Each row is a point on a landscape with many valleys, with its height.
From any point a ball takes the steepest step (drop divided by distance) to one of its 2 nearest points. It stops when none of these is lower. Distance is the straight distance between rows; heights are no part of it.
Q23: [ 21  64 -14  12   2 -22  22  39 -18 -60 -27  -2 -23  16 -64 -17 -17  10
  42  49]  height 2.42
Q832: [ 82  76   5 -15 -10  16   2 -17   8 -31  -8   0  48 -36  77  -3  19 -10
 -85  51]  height 2.97
Q850: [-24  14 -73 -38 -42   1  10  26 -13  -9 -86  39  47  64  -5  44  15 -24
  11  38]  height 4.60
Q59: [ 20  30 -24 -62  26 -49 -29 -24 -27  23 -68 -38  77 -16  47  17  41 -69
  -6  29]  height 5.71
Q256: [ 39  58  17 -22 -22  36 -34   1  27  19 -32  29  69  18  48  19  57 -18
 -92 -10]  height 1.20
Q164: [-12 -37 -66 -47 -10  40  56  21  34 -10  11  35   8  41  49   1 -44 -23
  12  62]  height 4.65
Q312: [-52  19 -33 -10 -24 -34 -35  16 -25  20 -69  31  31  54 -15  38  -1 -10
  -2   1]  height 4.28
Q359: [ -1 -34  -4 -23 -55   9  37  39 -12 -37  14  49   7  20  67   5  35   4
  48  -7]  height 5.35
Q32: [-19 -25 -89 -49 -32  50  40  20  18  -8 -37  34   7  55   7  11   1 -24
  21  34]  height 4.98
Q727: [ 11  50  -9 -25   6 -78 -29  14 -53 -18 -67  -2  75  -7  36  16   2 -33
   9  46]  height 5.89
Q210: [ 15  94  27  39 -18 -12 -18  50 -27 -49 -26  49  39  19  10  23 -17  31
 -25  19]  height 2.03
Q33: [ 34  68  -6  14  50  71  11 -41   0  16  -8 -66 -17 -53   9  25  11 -67
 -80  36]  height 3.58
Q636: [-64 -35 -15  -9  45 -37  -2  -5  27  43  19 -35 -26   3 -95 -30 -75  15
   2   7]  height 0.85
Q582: [ 16  -1 -30 -35 -18  36 -11  -4  27  10 -37 -17 -25  16 -54 -35  75  -8
  11 -50]  height 2.51
Q429: [ -45   38   28   46   28  -35  -18   24    1  -26    2   -5   17    0
 -101    9  -43   52  -18  -21]  height 5.86
Q765: [  0 -43   7 -15  17  -3 -29 -50  -3  48  -6 -42   1 -32  46  -3  46 -36
  -1 -29]  height 2.90
Q822: [ 39 -11  -7 -10  39  95  13 -34  52  22  41 -44 -43 -19  18 -25  37 -33
 -24 -27]  height 4.20
Q440: [-39  35  33   6 -26 -68 -43  21 -63  -3 -38   1  10 -10 -46  20  56  27
   8 -48]  height 4.72
Q209: [ 48  55  21  27  23  33  -8 -40   0   9  -6 -31  30 -46  38  20 -19 -29
 -93  63]  height 3.30
Q609: [ 34  -8  57  38   2  73 -22 -39  31  31  29 -24  -5 -46  28   3  46  -3
 -51 -69]  height 2.49
Q735: [-47   7 -29 -37 -26 -83 -50  23 -18   5 -74  37  57  36 -34 -10 -22  11
  18 -10]  height 4.49
Q741: [ 26 -57  39  21   3  10  19 -35  -7  15  63 -37 -65 -39  22 -20  26   9
  36 -35]  height 1.79
Q503: [ 78   5  -1 -23  23  71  22 -48  28   7  22 -44 -10 -54  67 -17  48 -48
 -39  -9]  height 3.64
Q370: [ -2 -55  29  27 -32  11 -44 -41   7  35   9  47  32  17  65  33 -15  26
 -27 -63]  height 2.04
Q619: [-39 -75  12  -7  25 -46  21 -13  35  42  59   3 -48   4 -68 -38 -77  27
   9 -21]  height 1.05
Q825: [-25 -31 -98 -59 -25  -2  21 -15   1  28 -47 -20 -36  24 -42 -18  16 -35
  50  31]  height 3.44
Q926: [-16  -2  54  70  43 -47   0  -5   7 -22  31  -6  23 -33 -56  11 -75  46
 -24   1]  height 5.83
Q263: [ 55  11 -19 -50 -42 -28   9  49  24 -59 -13  48  13  18 -15 -73   0  28
  54 -18]  height 6.10
Q219: [  2  21 -24 -30  45 -19 -36 -15   5  22 -50 -32  63 -14  25  -5  -7 -32
 -36  31]  height 5.53
Q270: [ -9  43 -29  20 -18  11  45  46  -8 -47  -8  42 -27  62 -43  16 -52  10
  29  56]  height 2.73
Q614: [ 67  19 -56 -53   4 -13  27  25  37 -52 -22   8  15   6 -29 -76 -27   0
  40  38]  height 6.19
Q257: [-16 -83  23  -4  18 -27  -6 -41  14  46  48 -56 -30 -52 -11 -45   7  19
  13 -39]  height 1.51
Q778: [  7  -7  29  -9 -34 -57 -47   2 -18   8 -33  42  81   1  70   5  25   8
   0 -35]  height 2.67
Q982: [ 95  50  14   7 -23  16  30  14 -22 -60  19  15  30 -36 102   9  23  -7
 -22  51]  height 2.48
Q261: [ 14 -39  53  41  23 -72   5  -8 -13 -29  40   6  12 -35 -12 -21 -66  48
  17   4]  height 5.75
Q465: [ 55  28 -18 -67  27  19 -26  -8  47  -4 -53 -40  71 -28  -6 -33  66 -28
 -38 -27]  height 2.32
Q229: [-50  40  30  64 -25 -30 -14  17 -62 -14 -18  62  18  31  22  77 -27  22
 -14  10]  height 5.76
Q551: [-23   6  18 -25 -16 -90 -25  24 -39 -14 -12 -18  11 -34 -37 -39  27  40
  34 -33]  height 4.76
Q205: [  5  -8  46  38  -1  22 -40 -21  32  11  19  33  38  -4  21  11 -16  47
 -54 -49]  height 1.04
Q767: [  8 -65  50  58  -1 -12 -21 -59 -43  14  44 -12 -31 -28  12  41 -37  31
  11 -22]  height 1.70
Q664: [-24 -57  -6  18 -13  57  45  -2  17  12  60  15 -65  32  17  16  -5  -5
  28 -14]  height 3.77
Q830: [ 23  -7 -11 -28  16   1 -23   7  73  14  11  37  72  22  27 -49 -64  36
 -55  27]  height 6.50
Q527: [ -3 -49  26   9 -56  13  31  16  -8 -14  58  44 -49  10  46  -4  43  27
  53 -56]  height 5.74
Q295: [ 14  -4  -1  30 -11  73  49   6  14 -12  46  19 -37  16  48  28   1  -6
  -1  23]  height 4.67
Q833: [-24  47  22  35  14  62 -21  -9  -7  24 -12 -46 -56 -12 -78  35  50 -21
 -41 -32]  height 3.00
Q342: [-39 -13 -80 -46  19 -49  -7 -15 -34  40 -45 -56 -30   3 -44 -10   1 -40
  36  53]  height 3.75
Q148: [-52 -28 -16  16  29 -43 -23 -40 -39  42 -17 -31  -8 -10  22  28 -35 -28
  11  44]  height 1.16
Q267: [ -1  -5 -65 -39   0  37   5 -15   8  12 -35 -32 -36  19 -24  -1  49 -43
  16  -3]  height 2.93
Q685: [-28  -3 -16 -14 -54  32  29  47 -27 -32 -29  62  29  42  47  51  38 -11
  18  17]  height 5.00
Q121: [  9 -58 -63 -35  28  19  46 -12  51  20  36  10  -1  25  47 -35 -74 -22
  11  55]  height 4.30
Q860: [ 10 -32  52   3 -22 -23  -1  16  22 -22  55  40  -9 -13 -14 -54   7  60
  25 -84]  height 5.97
Q863: [-27  17 -39  10  -4  66  61  27 -24 -29  -6  23  -4  22  36  72 -12 -28
 -21  92]  height 3.73
Q14: [ 20 -19 -22 -43  20 -44  -5  13  45  -9   2  14  51   0   8 -73 -79  10
   9  33]  height 6.39
Q764: [ 12  18  27   6  21  24 -11  24  61 -31  18 -34  26 -26 -59 -34  21  30
 -20 -55]  height 2.68
Q472: [-56 -49 -20  10   0 -32  51   7  -6  21  49  19 -77  41 -43   5 -75   2
  44  33]  height 5.20
Q358: [ 23 -23  38   6  18 -12 -25  -2  56 -21  27 -34  57 -52  -3 -47  12  39
 -13 -50]  height 2.84
Q580: [-25  33 -28   8 -29  66  47  39 -50 -39 -44  13 -14  19   0  87  47 -45
  11  57]  height 4.25
Q101: [-66  19  27  43 -28  28 -18  -7 -37  44 -25  26  -9  36  12 108  37 -29
 -33 -31]  height 4.93
Q559: [-16 -51  11  44   9 -29 -29 -47 -37  28   3   2  13 -11  35  42 -65   7
  -2  18]  height 1.94
Q339: [-34 -49 -36 -43  10  14 -13 -12  58  44  14   0 -17  32 -29 -49 -39  -5
   4 -26]  height 3.65
Q381: [-39 -21  20  -3  -1 -62 -51 -23 -19  31 -26   8  42  -5  14   8   2  13
  -7 -37]  height 3.12
Q988: [-41   3 -33 -12  36  14 -40 -22  22  54 -32  -7  19  30  -4  18 -21 -25
 -37   6]  height 5.36
Q51: [ 61   0  -3 -13 -34  -6  44  22 -26 -60  15  35  44 -16 116  -3  12  -2
  33  45]  height 3.27
Q2: [-57 -18  14  31 -49   2   9  21 -36  -2 -10  72  19  36  55  76   0  11
   8  -7]  height 5.41
Q70: [-25  12  52  19 -14 -32 -10  28   7 -31  35  34   2  -2 -80 -21  12  76
  -7 -92]  height 5.91
Q784: [  0 -14  10 -26  15  18 -28 -14  17  23  -3 -52 -21 -31 -22 -30  75 -10
   0 -58]  height 2.70
Q593: [ 34  28  25 -21 -47   2 -30  15   3   4 -30  45  77  19  79  15  61  -9
 -32 -37]  height 1.95
Q543: [ 41 -61  67  30  -7  26 -29 -53  -1  12  47 -24 -20 -59  33  -6  32  24
  -2 -79]  height 2.12
Q134: [-23  38  14  28 -10 -72 -28  16 -60 -19 -44  33  48   8  36  36 -21   1
  15  31]  height 5.96
Q375: [  3   9 -25  -8 -10  37   0   9  44  -3 -17   9 -31  39 -87 -30   4  22
   9 -26]  height 2.20
Q8: [ 17  52  35  32  -8  24 -16  23  13 -12   7  42  25  10  19   5  -5  29
 -38  -8]  height 1.67
Q217: [ 39  79  16  23  -6 -26  13  62 -22 -77  -8  37   6  12 -12 -17 -14  31
  29  29]  height 2.24
Q203: [ -3 -43  45  65 -33  33   0 -48 -54  14  41  -7 -52 -23  44  71  11  -3
  14 -29]  height 0.52
Q626: [   3   21   13   24   21   69    0   19   77  -16    8  -23  -20   17
 -111  -18    7   32  -33  -41]  height 2.50
Q400: [  3 -26  -2 -20  12 -63  19   1 -30  -1  30 -46 -41 -37 -13 -53  -1   4
  60  16]  height 4.91
Q734: [-32 -69   1  24 -19  41  31 -26 -28  26  40 -18 -64 -10  53  51  28 -23
  33  -1]  height 2.47
Q225: [ -13 -105    3  -31   14  -43    4  -31   43   53   52  -12  -21  -22
   -5  -64  -58   13   34  -22]  height 1.30
Q511: [-23  40  51  41   7 -25   4  30 -21 -41  29   6 -35  -7 -80  -5   2  51
   5 -31]  height 5.88
Q643: [ 11  51  16  40   5  78  18   5 -10 -14  18 -40 -94  -8 -57  25  51 -21
   1 -11]  height 3.17
Q574: [-26  49  -2   8 -30 -47 -12  20 -83  -4 -56 -20 -26   4 -41  42  61 -13
  33   7]  height 4.68
Q166: [ 54 -15   4 -42  37  19 -18 -53  16  28 -12 -67  25 -72  58 -26  68 -56
 -24 -23]  height 3.18
Q394: [ 54  53 -23 -43  10  60 -14   1  44   0 -29   0  37   7  18 -10  40 -17
 -67  -5]  height 1.85
Q208: [-59  12 -54 -24 -12 -74 -20   7 -63  22 -72 -16   2  31 -36  28  -5 -22
  31  45]  height 3.99
Q66: [ -8  37 -11  33 -14  48  53  52  -8 -41  15  54  -9  49  23  50 -43  11
  -8  70]  height 3.19
Q645: [ 12 -64 -35 -30  47  29  14 -39  61  39  38 -24 -19  -1  18 -47 -44 -22
   5  10]  height 3.95
Q345: [ 22  31  -5  12  53  56  21  -4  22  -6  16 -55 -53 -13 -59 -14   1 -19
   0  20]  height 3.42
Q323: [ 43 -18  30  32  40 -71  31   4 -21 -36  34   1  -3 -17   8 -32 -90  17
  40  68]  height 5.63
Q427: [ 61  21  16   9  33 -13  47  26   4 -51  36   3 -11 -10  14 -38 -47   5
  27  55]  height 5.49
Q561: [-70  45  33  27 -21 -37 -51  -2 -60  33 -44  12   4  22 -38  77  45  -8
 -24 -42]  height 4.75
Q711: [-74 -30  -6  15  46 -49 -13 -29 -24  55  10 -47 -37 -15 -48  -5 -48   5
  10  28]  height 0.68
Q411: [-13  38 -44   7 -30  16  25  23 -51 -33 -52  -6 -38  22 -41  45  50 -22
  41  35]  height 4.54
Q123: [-49 -42 -14 -16  -2 -31 -15 -11   2  36  10   7 -14  13   0 -22 -20   4
  24 -21]  height 3.39
Q588: [ 23 -56  31  -9 -30  28   4  -7  36   6  58  23 -29   1  40 -46  45  23
  32 -86]  height 5.98
Q160: [ 56  -4  18  44   9  27  37  -9  12 -21  54  14 -19   2  45   7 -47   9
  -1  40]  height 5.23
Q676: [ 16  10  21 -11  17 -68 -13   8 -46 -26  -8 -56   5 -62  -3 -38  35   0
  39  15]  height 4.83
Q73: [ 36   0  26 -30 -25 -42  12  42   8 -51  20  11  -5 -15 -19 -78  28  43
  51 -46]  height 6.03
Q996: [-31 -59 -20 -29 -14 -68  52  10 -19  28  56  -1 -71  -5 -31 -38 -41  10
  66  13]  height 5.03
Q421: [ 25  54  -8  20  68  65   6 -14  44   6  14 -52  -5 -24 -37   0 -35 -18
 -73  47]  height 3.67
Q646: [  3  45  43  38  11  85 -28 -14  26  27  -2 -36   3 -27 -21  22  45 -26
 -82 -46]  height 2.82
Q273: [-60  11  -6  20   4  43 -32 -11  12  49 -17  20 -13  45  -8  49   5 -15
 -39 -29]  height 5.19
Q638: [ 23  10 -67 -48  21  -7  17  18  43 -15 -15  14  16  39 -28 -49 -80 -11
  15  62]  height 6.28

Where does a ball stop that starts at each point below?
Q574: Q205
Q164: Q256
Q70: Q203
Q421: Q711

Call two points neighbours if one is among the 2 nearest of the other. Go from one point of each pair to the other, from neighbour to neighbour, staying as low as possible. Name the highest point that can't be avoided.
Q375 and Q685: Q359
Q203 and Q711: Q559
Q982 and Q711: Q421
Q256 and Q205: Q381
